Points, in no order, along strands that fork and pass close to each other.
Points whose rows are less than 77.7 apart are linked; no others are. Some points are linked to none.
Q895: [  7  24  22  11  10 -32  19 -15 -44 -12  13   1 -25  -7 -19  -3   6  33
  23 -15  21 -37 -16 -11  27 -28]
Q743: [-18  16  -9  -2  30 -20  37  21  16  22 -25 -25  -9  -9   7   8  18   1
 -45 -39  51   0 -18  15  25 -22]
Q686: [  2  31  18 -26  15  -2 -10   6  -2  11  24  21 -31 -37 -30  35  12  -2
  10  36  -6  -4  16  14 -27 -21]
Q792: [ 16 -30 -56  20  24 -35  16  19  -3  28   3  15  13   8  34  -7 -14  -5
 -20  13  -4 -18 -22 -45  12 -16]
Q992: [-12  -8 -10   0  -5   4  36  -9  13  -3 -47  16   6 -30  17 -17 -11  44
  -8 -11  12  16 -17  34  37  -2]
Q611: [ 16  10  22  -5   4  19 -12   8  29   8  39  -8 -18  -3  -9   5   8 -14
  -6   2  10  16  19  18 -18  -3]
Q863: [ -5  14  -3   2  33 -10  20  29  -7  33 -17  10  -9 -28  -9  16   1  25
   9  21  24  -6  -9  19   6 -34]
Q732: [ 14  -2 -20  -8  19   3  26  -4   9  14   2  12  15 -25   5 -28   0   9
 -11   4 -16  12 -27 -12   7 -14]
Q991: [ -4 -13  30   9 -14  44 -30  -9 -20  -8  41  11  12   0   6 -11  -4 -28
  24  -9 -23  31  31 -37 -32  32]
Q644: [  2  13  -2   0  19 -10   9  18 -14  14 -37  21 -10 -34 -25  42   2  43
  11  37   8  -9   9  45  25 -23]
Q681: [ -3 -10 -10  10  -2   5 -23  19  -5   2  17  24  38  -2  28 -18 -19 -50
   8  15 -44   3  -5 -32  -3  -4]
Q361: [ -3   1   5  -9   1 -40   0 -43 -25   9  -6  -2 -29  -7 -33  35  -2 -30
 -15   1 -29 -35 -73 -29  14  19]
Q557: [ -1  25  27 -12 -21   1  10 -44 -46 -12   7   1 -57   7 -35  33 -20   8
  21 -14  24  -7  49  -3   3   2]
Q794: [-22   1  13 -16 -10  35 -30  31   9 -18  -6  -4  23  -4  -8 -10 -18 -54
  17  23 -33  26  10  23 -18   2]
Q443: [ 11 -19 -20  21  28   0 -18  20 -30 -19  49   6  27  55  63 -20  24  -9
  30  -7  11 -15  13 -41  -9  31]
Q342: [  6  24   3 -32 -16  -5  -4 -16   9 -10  13 -13 -42 -17 -29  24  -5   0
  13  17   2   0  16  21 -34 -15]
Q859: [-14  -4  -1  13 -51   2 -11 -12  13  -1 -10   0   6 -10  -9 -22  -9  -8
  41  -4 -13  16   3   6 -19 -27]
Q647: [  9  24  21  17  33  33  15  42  -7 -35  19  14  63  13  48 -15  25 -17
 -22 -12 -19 -11 -18  21  11  21]
Q660: [ 30 -29   3   8  19   3  -1  -5 -18  -7  56  -1 -30  17  21   5 -10 -34
 -25  -1  11   1  44 -56   3  17]
Q65: [-31   9   0 -14 -62   0 -15 -21  -7 -10 -26  25   3  -7 -15  -5 -15 -18
  45  15 -42   2   5   0 -19 -29]
Q138: [ -1 -17 -23  45  -6 -14  11 -19  13   7  37  12  -3  28   9   8  23 -13
   0  -5 -28 -34 -18 -70 -12   8]
Q841: [  8 -11 -44   0  44 -26  23  29   3  46 -17  -8   4  -2  19   5 -20   8
 -11  -4  15  -6 -21 -39  10 -17]
Q826: [-20  -7   6  39 -28  24  -2  -8 -25   0  24  19   5  29   9 -46  28  17
  48 -15   2   5   6 -32 -17  -5]
Q128: [-12   6  -1   7  37  13  -7  70 -16  13 -20   1  37  23  56  30 -34 -46
  -2  16 -12 -10  10  16   5   9]
Q767: [  0   5 -13 -23   5  13  -7  -2  13 -12 -24 -29 -24   4 -33  22  -7  26
 -33  65  14  -2  14  44 -29  -2]
Q309: [ -5  -3 -21 -29 -25  -7  -5 -24  -2  -1 -45 -20 -10 -12 -16   8 -28  13
  27  33 -25   4 -10   3 -19  -2]
Q544: [-17  -9 -32  21   5 -14  22  17   6  35 -38 -12  11   7  21 -16  -7  19
   5 -36  27  16 -37  -4  -5 -15]
Q447: [  2 -17  29  11 -27  27 -28  -5   8 -17  27   5  16 -20  -7 -40   9 -16
  16 -17 -36  41  22  16 -19  16]
Q829: [ 10   8   0   4  25  -1 -19  18 -20 -17  42  26  35  -1  42 -15  -4 -29
   7  25 -29 -18  -2 -39   0  -4]
Q809: [-16   9  13  35 -44   7   5 -31 -25   3  13  21 -13  18  -1 -11   8  19
  48  -9   4 -21  -5 -43 -12 -13]
Q324: [  0 -34   0   4 -27  10 -24   2  34 -22   3 -25  22 -21 -22 -30   3 -15
  14 -13 -17  42  14  27 -36   8]
Q214: [  5  14   7  12   5  -8  27 -13 -20   4  23  -9 -20  11  -6 -28  22  23
  14 -19  13 -22 -19 -36   8 -18]
Q515: [ -5  13  -3 -24 -21  12  -8   0   8 -17 -33  30  13  -2 -25  11 -11  23
  -3  47 -21  -4  38  77  13  -8]
Q599: [-20  10  22  -7 -25  23  -9 -27 -25   0  24  47  -7   7  -5 -19  15  -6
  25  13 -31  -6   8 -55 -29  -7]
Q748: [ 15   3 -13 -37  41 -27  13   2 -20  16 -27 -29 -31 -40 -33  41 -13   6
  -3  24   0  -8 -16 -11  11 -10]
Q514: [  1  19   6 -25 -29 -15 -11 -32   1 -36   1 -48 -48   6 -33  16 -15  -7
  11  -2  16   1  18   2 -37 -12]
Q866: [ 25  19  17  -6 -24   7  21 -50 -22 -22  20  31 -29  -2  -8 -18  -6  40
  10 -17 -21  12  33  25   5  13]
Q550: [-19 -16 -16   9 -29   8  -5   0  18  -5 -45 -27  12   0  -3 -21 -16  10
  30  10   4  23   6  23 -13 -16]
Q415: [-18  32  20  14 -22   8 -14  13   5   7  16  26  -3  -4  -3   6  -3  -1
  36  20  16  -5  28  37 -11 -38]
Q932: [-16 -25 -14   7 -11  12  -4   8  41 -18 -37 -34   9  -3 -12 -17   2  21
  -7   7  20  36  10  37 -18   1]
Q353: [ -6  19   0 -30 -30 -16   0 -43 -11   7 -17  40  -9 -19 -21  18  -1 -13
  15  11 -53 -14 -21 -29 -43  -1]
Q507: [ -9 -18 -33  -6  26 -19  23  21  16  48 -46 -32  -1  11  22   5 -18  21
  -8 -28  22   8 -21 -28  13   3]
Q74: [ 10 -31 -39 -16  11 -16 -10   3  -4  32 -16  23  10 -15  22  13 -28 -15
  -6  46 -47 -10   7 -49   6   0]
Q344: [ 12  -8   8 -11  -2  14  21 -48 -30  13  13 -28 -43  16 -28   2   1 -27
 -20 -29  -7   4  34 -54  -5  16]
Q473: [ 21  11  40  36  13  39  -9  32   2  -6  35   0  41  16  35   4  28 -12
 -22 -30  12  12   0  22 -12  34]
Q943: [ 11   7   8 -26  10 -53  -7 -30 -51  -1 -10   0 -37 -28 -40  23  -4 -10
   1   0 -12 -23 -49  -7  26   2]
Q139: [-27  31  -1  -2 -29 -10 -10   0  -4  -8 -13  12   1 -13 -13  22 -26   6
  52  32   4 -11  24  27 -12 -41]
Q777: [ 13  36  32   6  17 -35   7 -17 -40 -21  20   1 -23  -7 -29  25 -14  26
  14 -26  23 -32  11  16  50 -20]
Q325: [ 23   2  15  -6  -2  11  31 -38  -5 -26  24  22 -18 -11  -3 -42  17  48
 -11 -11 -19   3   7  18  14   4]
Q913: [ -9  19   8  13  33 -10  27  22  22  25  16 -26 -15  15   8  -7  33 -12
 -50 -55  47   5   5   5   9 -18]
Q76: [ -1  20  37  13  27  48   2  25 -19 -32  37  11  47  29  35 -36  29  -5
  13  -4 -22  -2   0   5   7  26]
Q117: [ 13  11  14  21 -26 -15  15 -29   1 -29   5   0  -2  -1  -2 -14 -18  32
  16 -42   8  -1   3  20  31 -15]
Q412: [ -2   1 -10  19   1 -14  31  -4   6   0 -11  -6   6  -5  10 -38  12  20
  -7 -42  20   3 -38  -6   9 -23]
Q903: [-10  15 -14  11 -18 -11  -2   1  20 -24 -30 -26   4  13 -12  22 -30  26
  17  11  43  -1  15  45   2 -28]
Q505: [  1  18 -14 -45 -18 -24   1 -31 -23   4 -39  15 -15 -34 -18  15 -16   1
  24  30 -45  -3  -9  -3 -27  -1]
Q127: [  6  -4 -15  23  34   0   3  25   9  -2  39  11  31  12  39 -36  19   0
 -10 -26  10  15 -22 -11  -8  -2]
Q939: [ -5  12 -16 -22 -13  -6   1 -23   1 -25 -45   1   3  -4 -14  11 -35  41
  17  31 -20   1  25  52  10   2]
Q78: [ 16   2  -7  -8  49  -4  -6   9 -10  -8  60  22   9   4  30 -16  20   2
   4  22  -6 -21   4 -47   2   1]
Q268: [ 31  -4 -22 -16  14 -16  27 -26  -1   4  19  -5  -7 -19  -4 -14  -2   3
 -24  -7 -31  -7 -30 -34   6  -9]
Q697: [-10   7  28  -5 -37   4   2 -50 -25   5   6  20 -42   8 -22  29  -2   2
  25 -12   0 -16   5 -55 -33  -2]
Q460: [ 14  -5  -7  23  24  -8  11  14  10  12  39 -11  -2  18  13 -28  13  -1
 -13 -38  17   7  -1 -36  -5  -5]
Q958: [  2  26  18  24   9  36  10  54  -8 -12 -13  13  73  16  38  13  22 -29
 -37 -30 -10  -3 -18  33   0  20]
Q952: [  7 -11 -20 -28  14  25  28 -42 -29 -11  24  15 -21  18 -20 -21  34  18
  14  12  -6 -14   7 -59   5  24]
Q224: [ -7 -25 -32  21  20  -5 -18  41  18  21  -3  -7  42   7  44  -4 -13 -28
  -3 -19   9  38  -4   5 -17   9]
Q363: [ 25 -37 -13  17  19 -19 -15  30  42  -8  30 -21   8  -6  20  -2  -3 -34
 -34 -34  19  25  18  -1  -6  13]
Q968: [-23  -1 -27  18  46   3   2  37   0   4  10  26  54  14  56 -27  13  -2
 -25 -18   5  23 -31  10   1   5]
Q263: [-17  -2   2  -6  13   6  31  10  -6  19 -49  30  11 -26  11 -20  -8  54
   6  15 -17   2   2  31  36 -11]
Q737: [ -8  10  24 -13 -45 -11 -15 -39 -14 -10  -1 -22 -50  12 -27  34 -12 -11
  32 -14  17 -15  14 -29 -31  -9]
Q789: [  7 -23  -2  20  12   4 -29  35  48 -13  23 -33  28  -2   2  11  10 -28
 -28 -22  31  33  15  26 -24  26]
Q867: [ -2   4 -10 -23  18  -7  13  -7  12 -23 -32 -61 -30   2 -35  18 -12  10
 -42  33  27  -4   4  29 -10  -8]
Q182: [-26   5 -21  22 -21   4  -3  18  32 -12 -41 -18   7  26  -5  20   5  29
 -16   7  67   4  20  57   2 -12]
Q569: [ 22   2  19  -9  13  16  43 -40 -29 -19  14  -7 -41   5 -17 -33  15  31
 -21 -21   3   0  24   1  27  14]
Q788: [ -2  -9 -10   2 -18  -6   9 -14  41 -38 -30 -37 -11  -7 -19   0   5  17
 -29 -11  30  19  10  54   3   0]
Q75: [ 21  14   8 -29   5  11   7 -13  17   1  16  21  -8 -30 -14  -6   4   3
 -25  24 -28  19  -1  48  -8   1]
Q740: [ 11 -27 -44  27  -5 -33  -3   7  11  26   9  13   7   5  30  15 -15 -36
  -9  20 -13 -17 -10 -51  -9 -16]
Q906: [  8 -18 -43   2  51 -22  10  30  -9  15   8  31  38  -1  47 -22  -7   3
 -18  22  -7  -7 -20 -27  18  -4]
Q654: [-16 -26  -9 -10  -5   5   4   3  26  18 -64 -35   6   1  17 -18 -13  46
  10  -7   0  19  -6  -2  11  14]
Q165: [ -2 -10  -5   7   3  -8  10  13  46  -4  -5 -45 -11  -7 -13  -7  17 -14
 -27 -45  36  24   6  10  -6 -11]
Q577: [ -9  -5  -9   1  24  12 -13  48 -11  10  -7  13  38   3  38  -5 -35 -47
   9  24 -29   8   3  -8  11   3]
Q769: [ 27  -3  -7 -22  -8 -20  20 -33  -9   4 -15 -22 -21 -20 -18  -3 -12  -6
  -9 -21 -17  -7 -45 -13  13  -6]
Q613: [ -2   7  -6 -10   2 -22  11   3  11   0 -28 -52 -20  -3 -17  12 -17  -4
   7 -10  42  -6 -18   9   4 -28]
Q272: [-11  14  -8  21  -7 -22  19 -21 -26   1   3  17   4   3  -4  -6  25  30
  33  10  -9 -50 -57 -38   3 -21]
Q907: [ -6  21 -11   2 -14 -22  -8 -15  -2 -21 -30  -8  18   0 -15  26 -53  29
  42   4  23  -9   0  29  33 -19]
Q86: [ 13   0   1   4   4 -33  18 -47 -10   2  15 -18 -22  10 -17  27   5 -30
 -34 -17 -42 -41 -44 -52  11  19]
Q688: [ -6   5  13  -9 -37  31 -24  15  16 -26 -16  26  22   7 -17  -5   0  -9
 -10  27 -13   8  24  83  16  -3]
Q872: [  0 -14  -8  19 -45 -14   3 -37 -12  -5 -41   0  12  -6  -2  -5 -27  12
  35 -10 -16  -7 -44  10  23  -3]
Q506: [-29  -3   9  18  -6  32 -28  51  19  -1 -22 -10  46  16  13  -2   9 -33
   2  -1  16  28   1  54 -17  10]
Q306: [-15  -3 -11   6 -15 -23  -8  -3 -22  12 -57 -10   5   0   1  17 -42  34
  51  15  18 -16 -21   5  31 -12]
Q763: [ -7  10  27  35  -9  25   7  12   8  -7  24  38  12  11  20 -37  35  26
 -10 -21  26  10   4  43  10  -3]
Q63: [  8 -13  18  40 -25  -1  19 -18  -5 -16   3 -12 -10   6  -2 -37   9  29
  15 -59  19  11   8   0  13  -5]
Q547: [  9  -6   6  26  -6   2 -35  20  14  10  50 -19   2  14  13   9  -8 -37
  20 -17  16  20  25 -40 -34   5]
Q491: [  6  23  11  -3 -24 -44 -23 -49 -44 -23  14  33 -13  -1 -30  29 -30  19
  34 -16 -10 -28 -19 -11  30   4]
Q538: [ -2  10  27  26 -18  20 -19  32  24  16  24   9   4  23   7   6  36  -7
 -22 -30  59  15   3  47 -14   2]
Q667: [-44   2  22 -16   6  16 -10  51  21  33 -49  24   5   0  19 -11  16  42
  -9  16 -14  -7  21  40  37  12]
Q831: [ 17  29  23 -18  27  -7  17   1  -9  15  34  -1 -49 -26 -34  26  18   5
 -11   6   8 -14  15   0  -3 -19]
Q169: [ -6  11  19 -28  28  40 -11  55 -11  10 -19  16  28  -4   1  22 -15 -32
 -15  46 -41  -6   5  27  23  20]
Q691: [ 24  23   1 -35  20 -29  21 -15 -34  -3  -4  -1 -38 -47 -33  21  -3   9
  -2   6 -15  -7 -21   3   6 -13]
Q42: [  6 -15  13  21 -26 -13   9  -4  24 -19  -9 -38 -10  -8 -16 -19   7   2
  -1 -61  31  18   3  13   5  -9]
Q802: [-19  25  12 -19  13   8 -17  21  -2  17  20  24   3 -27  -4  14  -9 -27
  21  39 -10   4   4  -1 -21 -25]
Q339: [ -2  23   2  -3  14  -2  -3   9 -11  21  34  23  -4 -21  -3   2   3  -1
  20  16  -5 -11  -6 -42 -22 -31]
Q331: [ -2   1  19  13 -19 -42  -9 -20 -14  -9 -14 -29 -10  15  -9 -11 -14 -11
  12 -47  39 -19 -33   3  48 -20]
Q980: [ -4   2 -14 -29   5 -42 -29 -22 -28 -32 -34 -22 -19   1 -31  30 -48  26
  17  23  19 -12  -9  28  33  12]
Q30: [  3  -2  56  21 -13  48 -20  11   2 -16  30   4  22  -4   3 -20  16 -20
   8 -15 -17  29  18  38  -6  28]
Q699: [ 13  -3   2  39  26  -2 -13  35 -27 -18  48  -1  40  33  68 -11   7 -22
   8 -25   1   0   5 -15 -21  14]
Q751: [ 13  31  26  10   3 -20  19  -5   0 -13   9   1 -18  -2 -19  26   0  28
  -7 -22  37 -26  18  40  37 -27]
Q661: [  9  12  -4 -36   8 -39  -5 -26  -9 -43 -28 -27 -16  -4 -31  20 -36  16
 -16   0  20  -9  -2  56  36  12]
Q11: [-17   0 -18 -17  14   9   5  40  26  47 -35   5  -2  -4   4  29  28  30
 -51  13  55  -4  -4  27  16  14]
Q112: [  4  20  18  -7 -30 -29   0 -58 -48 -19   6  33 -25  -9 -20  15   2  25
  24  -9 -27 -35 -29 -26   1   8]
Q463: [ 13 -19 -31 -33  41 -15  -7  21   4  35 -11  -5  -7 -24  10  25 -27   8
  -3  45 -24  -1  18 -27   4   4]
Q880: [  7  12  15   0  41  24   3  24   3 -10  27  31  44  -8  31 -25  15  -9
 -27  15 -18   1 -19  17  14   7]
Q292: [ 23 -18  -5  17  19   2 -20  42  22 -13  -4 -19  43   0  54  33 -14 -47
 -25   9   7  14  17  32  -6  25]
Q217: [-23 -13   9 -26   6  12   4  18  25  25 -56  -4   2  -9  19 -18  -3  52
   5  15 -18   6  13  18  20  10]
Q455: [-10  -5   6  38 -52 -14   8 -44  -7  -6  -9   3  -4   7 -11   4  -4  -1
  32 -15 -19 -22 -53 -16   9  -1]
Q156: [ -9 -10  -7 -27 -26  -5 -15 -27  -8 -14 -66 -26  -4   5   1  -9 -36  48
  29  24 -29   1   4  21   9  19]
Q597: [ 34 -35 -28  14  11 -21 -16  19  20   1  23  -2  15 -11  36  -2 -21 -40
 -19   0   1  16   7 -13   1   3]
Q230: [ 33 -17 -34 -43  30 -23  16  -9  28   1   3 -28 -21 -19 -10  15 -23 -19
 -42   5 -18  10  10 -10   5   1]
Q905: [ 20  13   8 -24 -30 -14   7 -48 -12  -6   4  -8 -39 -12 -22   4  -4  -4
   6 -20 -22  -3 -13 -12 -17   6]
Q813: [-21   4  22  16 -23  30 -21  34  19 -15 -11  17  31   0  -1 -19   8 -23
   8   7   1  17  12  66   1  -5]
Q672: [ 15  -6  12  40  22   5 -25  38  -4   8  49 -10  18  23  39   2  -1 -26
   5 -33  20  21  13 -14 -28  19]
Q294: [ -5  12   5   7 -10  16  10  14  19   7 -14  41  17 -14   3  -5  17  21
 -20  10  21   6  -2  60  22 -15]
Q828: [-17   2   7  -6 -43 -31 -21 -42 -18  -4 -25   6 -24  -3 -28  46 -21 -15
  34   8   2 -32 -49 -13  -2  -4]
Q522: [-31  21  28  -9 -43   8 -12 -19 -23 -11   8  52  -5  -9  -7 -19  -4  -8
  40  11 -39  -7  20 -12 -18 -30]
Q16: [ 15  -4   6 -20 -18 -15  -6 -37   5   6  13 -43 -44  10 -26  24   2 -38
 -13 -29 -18  -9  22 -55 -20  12]
Q513: [ 11   9  15 -19 -16  28  21 -52 -37  -8  25  35 -44  -1 -16 -22   4  17
   5   3 -10  23  39  -1 -16  32]
Q51: [  0  -9 -26   4 -17 -12  -5 -15  16  18  11  20   5  -8   4  22 -10 -31
   5  16 -31 -13 -13 -59 -25 -16]
Q382: [ -8  -1   7  -1  -8 -15  -8 -27   1  14  27  32 -16   5  -5  40   3 -14
  -1   5 -20 -25   1 -83 -40 -13]
Q307: [ 12 -16 -31 -32  28 -24   4   3   0  33 -35 -33 -19 -14 -13  42 -30   7
  -3  26 -15 -16 -10 -46   8   6]
Q759: [  3  -4  -5   4  15   9  13  26  45  10   5  -5   4  -8   5   0  16 -12
 -39 -17  35  28  -7  25   2   3]
Q22: [ -1  21  13   7   2 -36  16  -2  -2  -9 -17 -22 -13  -4  -8  10 -15   9
   2 -33  48 -19 -11  27  39 -30]
Q25: [ -4   0  -2 -22  14  10  -7  27  16  22 -43  -5  -8  -2 -21  35  17  52
 -29  56  28 -17  15  39  11   1]
Q332: [-21 -17   0  24 -10  20 -36  37  36 -15  -6 -30  36   7  -5  -1  18 -14
 -11   1  39  36   8  49 -39  14]
Q177: [ 13   4  -8 -35  12  18 -19  18  21  13 -15  -7  -7  -4 -34  34  18   9
 -46  61  22  -7   7  41 -13  -2]
Q430: [ -1 -41 -24   3 -10   5 -33  18  29  -8  -6 -30  41 -12  -3 -17 -16 -30
   6   4 -22  37  13   3 -27  18]
Q680: [ 13 -29   2  23 -19  13 -25 -12  -1   1  43  13  10   5   8  -9   6 -26
   4 -13 -32  20  18 -55 -25  19]
Q147: [  2 -21  -9   5 -12 -16  31 -18   5  -8 -44 -10   4 -21   6 -20 -10  25
 -11 -38  21  14 -47  11  38  -2]
Q683: [ 22 -13 -16 -29  22 -15  26 -16  29  -2 -22 -51 -13 -17 -13  -1  -7 -21
 -47 -30  -2  11 -10  -3  18  -2]
Q739: [  1 -13 -24 -24  26  -3  13   4  41 -10 -30 -63 -14  -2 -18   8  -4  -4
 -48   4  27  16   3   9  -2   0]
Q645: [ 17  25  -7 -43 -17  -4   6 -26   6 -13 -10  16 -17 -30 -19  -7  -9   6
   5  26 -38  14  17  57 -24   7]
Q687: [-17 -14  -7  25   9  41  -1   0 -28  -2  35  10  17  42  13 -44  31   1
  43  -2  15  14  11 -36 -13  21]
Q618: [-10 -18 -22  -7  16  43  15 -20 -25 -12  25  21   3  27  -3 -34  37  12
  43  19  19  -2  11 -39   2  19]
Q994: [ -3   7 -12 -14  -8   7   7  25  34   9 -28 -14  -8   2 -22  26  30  10
 -57   9  69  -9   3  42  12  -8]
Q109: [  0  14  43  31   2  47  -9  21  -7  -5  30  25  31  26  29 -20  50  14
 -22 -25  33   9  -9  37   1  26]
Q985: [-29 -12   3 -14  18  26 -27  41  33  15 -33 -27  10  20  12 -12  -9  17
  -9  42  -9  17  22  12  -9  17]
Q673: [  2   8   6  -2  10   0  -9  -6 -10  17  49  20 -23   5   2  16  -1 -14
   7   5   6 -12  19 -74 -25 -12]
Q34: [ 11   3  13  38  15  11  -9  47   3  -9  11  -1  64   8  53  21  13 -29
 -32 -43   7  16  -4  33 -17  29]
Q435: [  1  -7  15   3   6   9  27 -52 -50   6   6 -31 -31  28 -22 -10  17 -14
  -9 -18   3 -30  -1 -58  18  15]
Q710: [-16   5   5 -14  -5   9   3 -45 -19  -7  18  46  -4  11  -6  -2  35  15
  15  21 -46 -30 -10 -68 -31   7]
Q293: [  8  18   7   4  -6  -4  23 -10   4  -7  -2  29   4 -24  -5  -9  -5  31
   6   7  -1  -5   3  46  19 -29]
Q343: [ -4   7  25  22  -2 -10  19 -29 -46   9   5 -32 -26  34  -9 -21  20   4
   8 -28  27 -38 -13 -42  34  -4]
Q26: [ -5   5 -11 -40 -26  13 -12 -15   5 -17 -14   9  -2 -13 -14 -29 -13 -21
  10  25 -56  32  19  41 -26  10]
Q20: [  8   1   8 -17 -10 -25  13 -31  18 -43 -27 -34 -14 -11 -18   8 -13  10
 -23 -32  23   2  -3  51  39  -2]
Q864: [ 23  -7  -2 -22  30  23  35 -34 -21 -10  38   1 -30   5 -14 -30  23  17
 -23  -1 -12   4  15 -32   9  25]
Q436: [ 19  23  31  -3  15  10   6  19  10  29  36   3 -37  -1 -29  20  32   4
 -29   2  40 -20  19  16   7 -17]
Q459: [-16 -12  12  32 -18   5 -17  31  35   1  12 -18   6   6  -5 -12  23  -1
   2 -38  48  32  13  45 -27   1]
Q162: [ -4 -23 -16  51 -23  -1 -14  -4  10  11  31  14  29  17  10 -18  17 -22
  11 -13 -36  -2 -12 -53 -23   9]
Q634: [ -2   7 -18   3  30   1  15  13   2   1  21  21  31  -1  22 -51  23  19
   4   3  -8  -2 -31 -14   1 -19]
Q917: [-12  11  24   0 -14  15  18 -29 -43   8  16   5 -52   6 -24  14  -5   3
  26  -5  32  -9  29 -43 -10 -11]
Q318: [  4 -23 -17  37  18 -17 -22  43 -19  -4  16   2  55  15  62 -10 -12 -42
   0 -27  -9  15  -6  -1 -18   5]
Q636: [ 38  -8   8  -2  37 -11  -5  19  11   2  63  -7 -25   1  25  12  -5 -35
 -41  -2  16  -8  34 -20  11   3]
Q136: [-31   8 -24   6  13  -8   3  28 -25  51 -27  26  16  -9   4   4 -10  -2
  30  35 -27 -15 -19 -44  -7 -28]
Q911: [-13   1 -13 -11  13   1  12  19  -9  40 -29   6   4 -24  -1  -3 -16  16
  24  31 -12   4  -9  -8   3 -17]
Q573: [-21 -10  -3  -5  -7 -16  -7  10   7  14 -68 -38  -7  14  18  -2 -24  52
  34   4  28  -6 -13   2  18   7]
Q98: [ 27  -8 -14  -1  -2 -27  11 -30   7   8  22 -21 -29   3 -10  20  -5 -35
 -28 -21 -29 -25   0 -62  -1  -3]
Q705: [ 38  -4  -5 -19  30 -14   7  -1  28   4  40 -21 -27 -13  -1   6  -4 -28
 -49 -13  -7   5  23 -12   7  -2]
Q786: [  7  -9 -17  -8  40  15 -10   9 -30 -16  53  20  14  33  40  -5  23  -7
  30  21  16 -24  19 -53  -2  26]
Q474: [  8  15  15  -1   0   7  10  17  32  13  11   3 -15  -3 -16  12  34   4
 -51 -15  50  -4   1  38  13 -10]
Q946: [-23   0  25 -25  16  38  -8  55   2  23 -36  30  19   0  -4  -3   4   4
 -14  38 -25  -1   3  40  37  17]
Q405: [ 16   7  13 -13  31  20  10  11  17   8  25  31  16 -26   2  -8  17   6
 -40  23 -11   8 -18  30  12   0]
Q799: [  9  -8   5   4  11  31 -15  59  10 -11 -37 -22  55  19  40  39  -9 -38
 -34  17  -9  -2  21  29   3  34]
Q955: [ 12  22  14   8 -30 -27 -12 -37 -20 -25  12   6  -6  10 -15  13 -37  23
  35 -30  10 -17  -1   3  32  -8]
Q844: [-17 -29 -23   0  24   9 -30  46  31  20 -27 -21  29  19  39  -6 -16  -7
  -2  12   2  30  18  -3 -11  23]
Q255: [ -8  -4 -12 -29 -27 -50 -34 -39 -31 -17 -27  -9 -23   3 -38  26 -36  -8
  19   8   5 -22 -33  10  23   8]
Q334: [ 22  27   6   3   0 -13  16  -1   1  -5  -3  31   0 -23 -30  37   4  42
 -11   8  16 -20  10  52  32 -27]
Q286: [  3 -40 -40  15 -20  -6 -21   2  33   8 -10 -36  21   0 -10   3 -10 -26
  12   0 -13  21  -3 -26 -31   0]
Q284: [ 17 -44 -28  14  19  11   8 -23 -25 -15  44   6 -12  35  10 -11  14 -22
 -16   3   3  -5  30 -75   4  28]
Q598: [  8   6  19  21  21   5  15  16   9  25  35 -28 -26  18  -1 -13  12 -12
 -13 -39  39   7  28 -13   0 -11]
Q102: [ -3  23  22  26 -31  12 -18  19  26   5  18  12  -1  19  -7  10  15   6
   9   0  42  -2  26  53 -10 -20]
Q243: [  5 -12  40  29 -22  34 -10   4  19 -13  23  15  12  -2   0 -28  30  12
 -10 -30  20  34  22  49   1  23]
Q285: [ -1 -11  12 -25  24  36 -22  51  16  -2 -27 -16  33  12  27  24 -22 -26
 -23  42 -33   1  19  26  21  39]
Q212: [ 15   0  10 -15 -35  18  -4 -46 -14  -5  19  21 -30  -4 -12 -19   4  -2
  14 -15 -33  30  26 -13 -36  28]
Q149: [ -6  12   5   2 -13 -10  16 -50 -25 -10   8  22 -14  -2 -16   8  21  20
  18   9 -37 -40 -47 -47 -12  -1]
Q586: [-36   3 -10  18  -2  21  17  24  16  18 -28  38  26  -8  31 -21  22  19
 -28  -8  24  25 -12  52  24   4]
Q617: [  0 -11  -2 -28  39  15  -1  39  31  43 -32   2  -3 -17   1  29  17  41
 -43  39   9  -3   5  17  16  19]
Q791: [-23  17 -13  12  -7 -15  13  -2 -29  19 -15  31  16 -17  -5  -9   9  10
  41  28 -26 -30 -40 -40  -9 -38]
Q499: [ 15 -24 -28   9  13 -15  10 -21  -8  -6  45  11 -14  31  15   1  27  -2
 -10   7 -13 -44   5 -79   6  14]
Q298: [ -9  -9  -6 -35 -24  14 -32  -1   6 -17   0  10  16 -11  -8 -14 -14 -52
  12  15 -59  33  12   0 -32  11]
Q902: [  3 -13 -30  -2 -11 -14  -4   2  26  10 -15 -52  -8   0 -17   9 -15 -22
  10  -2  16   7  -7 -23 -22 -18]
Q157: [-33  -6   7 -12   4  42 -34  45   9  -8 -24 -24  17  19   0  -5 -20 -28
   3  50 -18  19  20  23 -14  15]
Q502: [-17  10   5 -12 -48 -24  -5 -55  -5  -5 -33  20 -19  -5 -22  42  -9 -18
  25   7 -35 -19 -44 -14 -33  15]
Q183: [-37  -7 -16  12  24  16  16  32   4  27 -27  28  38   1  39 -46   6   9
 -10  -8  -5  28 -20  14  17   2]
Q973: [ -9  -9  21  49 -57  -2   5 -38 -17  -1   2 -10 -20  24 -16   1   6   6
  35 -35   3 -18 -20 -33  -1   6]
Q252: [ 20  -7  -5 -17 -31  -1  -3 -36  14  -1  11  -5 -14 -15 -15 -17  -1  -9
   4 -11 -46  24  -6 -10 -27   8]
Q653: [-17   7  28   1   9  44  -9   5 -22 -27  34  23  22  19  18 -62  30  -2
  33   9 -28   0   2  -9   7  14]

A fork is a point with three links, a tip a point with one. Leave the first point through the second and follow the links. Name the first fork or tip that comes.
Q25; Q177 -> Q991
Q318; Q224 -> Q647
Q255; Q980 -> Q149
Q943; Q361 -> Q751
Q65; Q859 -> Q332
Q991; Q680 -> Q474
Q435; Q344 -> Q74
Q732; Q268 -> Q872

A fork is a point with three links. Follow the links from the first point to the second and name the forks in between, in order.
Q985; Q127 -> Q647 Q22 Q751 Q334
Q573; Q599 -> Q217 Q792 Q686 Q474 Q149
Q739; Q217 -> Q474 Q686 Q792
Q613; Q767 -> Q22 Q751 Q334 Q149 Q474
Q435; Q75 -> Q751 Q22 Q647

Follow the links from the first point to the second, and from the first to the third. Name the last point that the two ways share.
Q436; Q361; Q430 -> Q751
Q661; Q361; Q792 -> Q149
Q767; Q98; Q285 -> Q474
Q212; Q405; Q759 -> Q334
Q809; Q598; Q777 -> Q127

Name the points in between on the shortest way along the links from the first point to the second, in order.
Q952; Q293 -> Q864 Q569 Q325 Q866 Q513 Q212 Q252 Q905 Q769 Q268 Q732 Q634 Q127 Q968 Q183 Q586 Q294
Q22; Q739 -> Q751 Q334 Q644 Q863 Q911 Q136 Q791 Q272 Q149 Q112 Q491 Q955 Q117 Q63 Q42 Q165 Q759 Q474 Q994 Q11 Q617 Q25 Q177 Q767 Q867
Q895; Q828 -> Q777 Q751 Q334 Q644 Q863 Q911 Q136 Q791 Q272 Q149 Q710 Q599 Q522 Q65 Q859 Q550 Q932 Q788 Q20 Q661 Q980 Q255
Q794; Q16 -> Q298 Q26 Q645 Q75 Q405 Q880 Q647 Q958 Q34 Q473 Q109 Q763 Q243 Q30 Q447 Q324 Q430 Q286 Q902 Q613 Q22 Q751 Q777 Q895 Q214 Q343 Q435 Q344
Q102; Q788 -> Q538 Q459 Q332 Q506 Q813 Q688 Q515 Q939 Q156 Q309 Q505 Q353 Q502 Q828 Q255 Q980 Q661 Q20
